Points, in no order, along strands that fork and pass close to each other.
In the rows, 128 means zero.
Two points are linked if the straight distance between their rows is under 113. Some points are linked to none.
vinu: [100 101 108 131 124 130  83 118 107 196 123 177 133 150 140 162 116 109
 138 126 141 163 117 110 107 196 121  72 139]
Serag: [188  70 136  96  83 133 132  86 133 132  92 140  52 110 131  39 143 155
 104 171 141 114 167 146  85 145 167 173  82]
poko: [145 120 142 136 120 103 161 118 158  88  96 101 104 131 101  89 151 101
 156 134 166  90 118 131 117 124 153 156 134]
der: [127 183 127 128 139 116  55 194  93 127 164 151 194 161 158 155 102 105
 179 103  80 173 152  98 179 136  62 122 138]
Lalin: [160  95 144 184 136 104 123 154 103 125 147  90 132 159 121 102 150 137
 119 146 139 140 143 131 143 112  76 152 127]
ful: [137 109 101 130 139 153 144 102 160 145 147 195 146 115 132  87 142 150
 116 150 139 149 146  99 121 120 115 113 163]
vamol: [154 202 121 103  96 114 142 148 187 126 124  95 130  58 100 136 153 101
 152  92 114  85  79 124 159 101 133 112  97]
gok: [ 84 114 119 101 150 146 133 105  79 134 106 135 126 150 156 201  92 152
  89 130 116 152 133 143 117 146 159 103 123]
Logem: [155 112 154 128  79 135 170 112 161 136 142 140  54 152  59  29 173 115
 124 173 152 104 184 141 107 128 153 188  92]
lako: [125 150 121 157 184 124 114 171 113  86 150 123 177 153 166 147 105 139
 158  97  99 137 122 121 157 101 105 130 159]
Mame: [108 208 135  85 113 150 138 119 159 151 123  83 105 139 127 137 129 119
 152 104 110 153 114 144 172  99 137 128 192]
Redod: [ 84 139 100 113 194 121 142 156 100 100 148 170 167 151 157 197  58 154
 151 104 106 150 120 125 121 121 130 102 139]
natil: [ 58 156 137 145 188 180 164 102 140  96 128 161 155 148 131 160 119 144
 121 109 117 110 132 134 106 111 186 130 167]
kul: [114 149 147 146 124 146 134 143 147 167 143 124  95 197 125  95 149 101
 211 127 125 163 131 136 140 121 112 136 206]
Nevob: [150 144 149 106  82 100 193 122 177 138 140 137  52 121  43  38 165  97
 132 168 133  83 175 138 111 117 141 184  71]
zir: [140 168 116  92 110 138 137 130 121 143 129 119 132  82 137 134 143 158
  99 149 112 146 136 131 176  90 114 123 112]
Todut: [ 90 160 122 104 131 156 127 123 103 142 135 144 151 123 148 181 115 143
 108 116 113 168 120 133 145 126 138  87 132]
Tolat: [175 109 117 148  74 109 121 149 147 184 149 137  99 110  98  89 165 103
 142 135 146 137 116 121 137 140  95  97  85]
tase: [186 105 112 144 103  97 137 141 148 150 167 155 118  98 106  64 153 135
 133 145 154 140 131 119 122 125  83 114  95]
Miru: [101 173 146 120 140 158 153 111 131 104 110  97 142 119 128 149 142 144
  98 125 122 118 125 147 154  90 165 143 140]
dev: [128 112 122 156 133 109  76 159  91 133 139 122 182 122 141 170 110 107
 129 104 128 147 108 113 140 158  90  85 108]
Gadov: [177  87 126  92  78 119 125  93 118 151  83 111  69  98 135  97 149 140
  95 154 140 120 136 146 104 146 145 130  88]
Mefo: [ 53 134 120 133 191 163 180 118 111  84 157 177 150 136 145 202  65 184
  99 112 109 127 118 147  92  97 173 118 106]
ralo: [113 138 118 127 134 109  85 164  77 101 144 137 198 105 152 201  91 130
 120  91 114 155 109 127 139 145 102  82  83]
Boteb: [127  86 130 137 168 125 152 117 135  70 119 141 144 123 138 107 117 174
  71 170 159  86 135 127 117 100 139 182 150]
nasu: [130 116 149 186 146 128 121 129 127  89 114  65 152 126 142 140 142  88
 158  75 125  81 101 133 122 127 143 117 142]
keru: [132 119 119  81 145 147 148  94 121 118 126 170 139  70 167 125 108 192
  70 155 127 127 136 131 113  99 147 121 120]
ped: [151 115 112 145  87 131  88 142 124 212 156 155 126 122 120 102 158 102
 132 136 134 166 128 105 142 152  81  92 108]
netu: [122  54 111 154 181 118 110 114  78 124 148 143 163 151 146 162  87 169
  64 134 125 147 149 112  85 157 102 114 129]
pur: [131 157 128 112 122 136 146 121 130 134 109 102 118 128 135 130 151 138
 109 149 127 139 134 130 165  99 127 137 145]
gitim: [151 130 137 110  88 100 159 113 181 114  94 104  77 118  81  91 158  91
 170 127 172  87 104 137 109 145 158 145 115]
lup: [115 137 136 152 114 113  38 175  77 174 154 145 182 133 138 165 110  82
 121 116 118 161 126  95 157 182  73  98 107]
Fel: [154 162 113 104  95 120 118 143 123 147 129 111 143  74 131 148 142 133
 114 124 118 137 104 124 170 117 105  96  90]
Pup: [145 121 150 178 122 112 128 132 152 100 104  63 114 133 111  98 158  71
 173  91 140  71 110 137 118 130 148 137 134]
riri: [128 123 135 128 154 147 150  94 155  90 128 159 179  81 121 121 146 154
  97 126 156  97 119 113 102 114 149 121 123]
zos: [155 163 139 126  64 104 118 174 137 201 145  76  62 144  90 115 155  83
 162 126 115 146 111 143 171 120  87 125 106]
gat: [180 108 114 130 124 102 150 124 154 124 152 161 128  79 112  58 148 160
 108 162 148 125 139 110 122 102  99 133 109]
lufov: [126 171 142 169 172 143 114 145 122  83 139  87 153 137 167 133 130 104
 177  75  92 103 113 134 143 100 138 124 164]
gup: [146 143 134 136  44 108  94 192 148 220 145  69  41 153  81 130 149  61
 164 106 122 123  86 148 151 136 101 128  94]
kagok: [110  81 109 153 200 106 109 145  79 123 164 151 179 165 142 178  67 154
  98 122 120 150 144  98 102 156  96 111 136]
tipe: [164 163 131  94  85  98 186 120 176 159 134 128  60  86  73  60 160 116
 116 181 113  99 164 128 143  91 115 165  84]
neb: [171  77 123 110 129 113 149 102 150 119 131 166 117  82 132  51 133 172
  91 171 159 108 145 115  92 111 126 152 117]
kime: [ 60 198 124 112 169 146 114 149 110 138 145 131 141 162 154 205  71 111
 197  65  80 155 108 143 125 147 146  83 172]
Zutu: [144 139 106 122 138 114  81 159  78 118 164 159 193  97 157 145 105 179
  89 143 103 174 159 113 163 124  65 118  98]
kor: [159  52 142 126 113 133 135  70 134  74  84 125 103 125 107  76 146 148
  75 173 151  81 169 129  82 150 171 215 103]
zeker: [168 142 131 144 112  82 147 178 137 118 137  88 103 143 112  93 142 107
 188 125 137 129 112 139 154 105  96 135 125]
ruka: [131 133 136 138 100 101  95 164 113 140 106  52 111 146 137 157 124  80
 176  95 134 130  85 145 148 142 118 112 137]
kefum: [ 68 143 136 134 170 170 153  88 158  89  97 153 151 145 116 128 143 126
 129 122 139  89 134 122 106 130 196 154 181]
zudim: [107 120 138 157 188 137 148 134 141  67 126 129 164 140 139 123 121 151
 108 134 138  91 127 126 133  90 145 166 171]
Vita: [116 169 143 134 118 106  40 186  80 161 159 156 192 152 146 166  92  77
 150 122 105 174 146  86 169 179  62 116 121]
bebaf: [125  81 100 104 136 123  97 107  94 184 128 189 128 131 161 132  99 138
 112 144 133 170 140 113  96 179 113  82 127]
Kapa: [110 174 142 132 115 142 106 153 146 182 151 122 112 173 138 121 141  88
 216 111  99 167 117 121 155 125  93 114 197]
Tid: [145  90 125 134  83  94 110 138 117 139  94  77  94 134 125 149 132  93
 144 123 162 124  92 146 129 159 128 113 107]
folon: [119  87 146 114 130 147 140  62 140  69  81 126 147 106 108 110 150 142
  74 154 155  69 158 120  92 135 185 194 111]
Tud: [166 157 126 106  90  86 159 135 187 131 111 103  97  75  90 107 151  97
 154 123 145  83  87 125 129 119 132 123  93]
Lesa: [154  90 123 109  93 102 117 119 102 146  97  93  94 122 133 128 131 123
 108 150 152 137 118 145 126 148 123 119 100]
logu: [148  99 132 166  52 107  86 179 125 194 126  57  55 151  88 143 151  59
 145 110 143 106  90 149 142 148 116 133  86]
zur: [ 79 139 126 119 132 120  76 148  91 194 133 161 143 170 143 186  89  82
 165 118 119 167 116 107 132 194 108  83 152]
ros: [164 161 141 117  69 112 166 130 160 186 130  87  50 127  68  90 177 106
 119 158 104 111 148 142 156 111 119 154  91]
zov: [162 129 156 153 106  75 184 155 152 104 127  76  78 128  64  66 161 101
 143 154 130  73 149 148 132  96 121 186  85]
lede: [ 79 164 127 100 136 118 109 158  63  98 152 144 175 114 162 214  63 147
 114 107 100 172 116 144 136 132 121  91  78]
dure: [144 146 145 172 110 115 107 154 161 127 122  69  91 137 124  99 150  60
 216  76 131  81  81 138 123 137 144 116 150]
Lurum: [151  61 112  83 137 130 126  87 114 139  94 169  94 116 182  92 100 175
  92 162 136 137 150 139  83 147 152 134 128]
fafi: [138 115 132 115  90 140 152 112 140 151 118 137  66 174 115  76 153 129
 137 173 153 151 151 141 132 126 134 157 152]
Buk: [164  77 126  89 142 125 136  85 134 110 112 171 128  65 161  77 119 189
  81 164 150 104 135 126  86 113 142 138 116]
lav: [149  98 117 154 130 113  98 140 103 142 137 128 157 119 136 137 135 131
 111 121 139 147 119 117 128 144  97  97 113]
git: [153 155 138 171 112 111  86 172 138 143 130  52 101 131 138 124 141  63
 200  75 112  94  81 137 149 123 117 112 134]
kek: [120  96 133 148 154 162 133  82 128 101 127 157 177  94 129 146 140 169
  64 119 142 109 125 121  87 135 150 108 108]
lelur: [168  65 148 153  84 131 149  95 134 101 110 116  71 160  76  58 165 129
 103 173 156 102 179 142  97 152 155 207  93]
Teguf: [114 156 116 138 172 113  85 181  93 114 158 152 186 164 161 167  85 127
 164 104  92 165 137 106 154 134  86 112 150]
zefat: [ 80 199 116 119 141 176 122 144 120 124 163 158 175 129 149 184 108 142
 136  96  84 181 129 133 156 101 125  96 136]
luzi: [140 183 128 121 118 125 132 145 150 105 120  87 151  84 125 152 143 116
 150  90 123 112  90 135 156 102 134 110 110]
lila: [128 128 120 139 137 143 157 110 174 129 136 171 130 133 112  69 158 129
 140 157 154 128 146 107 128 108 129 146 171]
rig: [103 121 154 172 193 135 149 127 130  41 126 100 185 121 138 137 119 139
 108 107 128  71 127 133 116  84 151 167 153]
tisel: [ 98 123 122 128 160 158 156  90 170 114 111 182 134 152 116  88 145 136
 123 149 156 108 153 114 112 129 166 159 188]
Nidam: [108 112 153 106 126 143 147  70 149  71  74 120 147  94  97 126 150 121
 107 132 163  67 128 122  91 139 192 167 113]
kipa: [ 59 155 137 149 181 179 171 107 123  84 143 159 163 132 139 181 104 160
 109  97 105 125 117 143 102  98 178 115 121]
sori: [157  88 127  97  85 151 143  87 143 144  98 160  45 154 131  62 145 150
 116 184 144 145 168 142 104 147 163 170 134]
kepi: [ 72 186 127 109 132 144  78 154 120 184 145 140 137 155 147 183  96  84
 200  82  91 173 105 121 145 163 120  82 185]
dule: [113  97 118  96 140 130 143  95 104 114  92 125 114 143 150 176 106 153
  97 137 139 141 124 144 114 146 160 118 134]
ril: [ 91 173 160 149 159 158 149 115 137  65 124 104 175  96 130 140 142 124
 118  94 117  87 119 139 131  87 171 138 128]
Voze: [166 122 114 148 139 108  84 161  91 128 162 128 184  98 134 127 136 167
  90 132 118 156 143 109 154 130  62 116 102]
Mesug: [127 196 129 105  83 143 105 153 153 194 151 102 109 144 119 123 137  90
 189 109  92 179 121 118 187 110  87 117 177]
rebi: [143  26 124 171 159 117 122 103 101 103 130 112 137 167 137 129 110 169
  68 149 144 129 155 126  82 150 110 156 147]
zava: [135 205 120  90  79 142 133 133 164 178 138  93 100 115 107 127 140 109
 153 121  99 162 123 125 189  94  99 129 162]
Kop: [128  99  93 105 142 148 127  97 128 175 139 202 127 128 156 111 113 156
 114 156 132 171 148 107 111 147 116  96 154]
piro: [168 170 137 121  72  94 150 155 147 186 128  61  51 128  78 118 163  99
 132 140  97 117 120 149 169 111 101 141  91]
luk: [122 146  98  84 149 140 122 148  94 119 163 175 165  96 173 147  89 193
  84 158 102 168 148 123 166  95 102 127 124]
runo: [145  60 132 154 156 111 141 111 122  87 118 120 138 132 134 110 126 164
  83 159 159 111 143 126 106 124 116 159 139]
bep: [120 132 144 112 131 131 149  87 163  84  90 128 157  80 109 130 147 119
 127 122 169  73 103 120  98 126 172 131 113]
ruba: [100 141 105  83 151 156 139 122 102 117 160 197 155  86 173 163  81 192
  78 142 100 164 137 132 128  97 131 103 109]
pagod: [ 60 182 104 110 186 136 132 163 101 112 155 162 158 157 151 212  46 135
 183  82  83 157 121 128 124 132 142  90 143]
vaza: [ 96  99  96 127 210 122 140 150  98 106 159 174 169 156 153 181  64 171
 119 123 116 144 132 112 113 130 117 112 137]
Pono: [115  83 143 166 137 153 134  88 127  89  81  91 135 158 123 153 145 115
 113 107 141  96 133 138 105 151 168 142 148]
tumos: [123 123 126 119 100 136 142 123 136 169 130 144  79 186 125 102 141 124
 165 161 143 179 140 136 134 131 118 136 175]
fipi: [113  87 142 168 142 164 128  78 130  99  98 114 162 122 117 157 155 133
  82 103 141  95 126 129  92 152 167 123 120]
guku: [137  77 113  94 124 133 135  84 127 123  86 153  96 138 152 122 121 153
 109 152 150 131 127 136  90 161 158 119 134]
Tokip: [105 133 142 150 148 145 131 112 134 102  87  85 122 164 137 150 138 107
 153  99 129 107 110 144 124 137 167 131 168]

A fork is a point with three links, a tip a point with one. Leave the first point through the second and follow the links. Name the first fork or tip that comes.
lelur, Logem: logu
zefat, Todut: Buk
Nidam, bep: nasu
Redod, pagod: Mefo

Follow the links from the first point to the second, and from the first to the third. Name the last point that the two ways share.
lako, sori, Nidam: nasu
fafi, kek, Teguf: nasu
guku, tase, lako: Buk
gok, dev, ped: Buk
git, fipi, Fel: Pup
lede, Tud, neb: dev
Tud, Teguf, git: Pup

A fork is a point with three links. Follow the links from the first point to the second and name the forks in between, in order.
fafi, vamol: Pup
Tokip, zir: nasu, Pup
gitim, dev: Pup, nasu
luk, Todut: Buk
Vita, Todut: dev, Buk
gok, lede: Buk, dev
vamol, lede: Pup, nasu, dev

Name the points in between on the shortest way along the links from the first point to the second, in order.
dev, Tolat: lav, Voze, Zutu, luk, ruba, keru, Buk, neb, gat, tase
sori, Mesug: fafi, tumos, kul, Kapa
Nidam, tipe: folon, kor, lelur, Logem, Nevob
luzi, lufov: vamol, Tud, gitim, poko, Pup, nasu
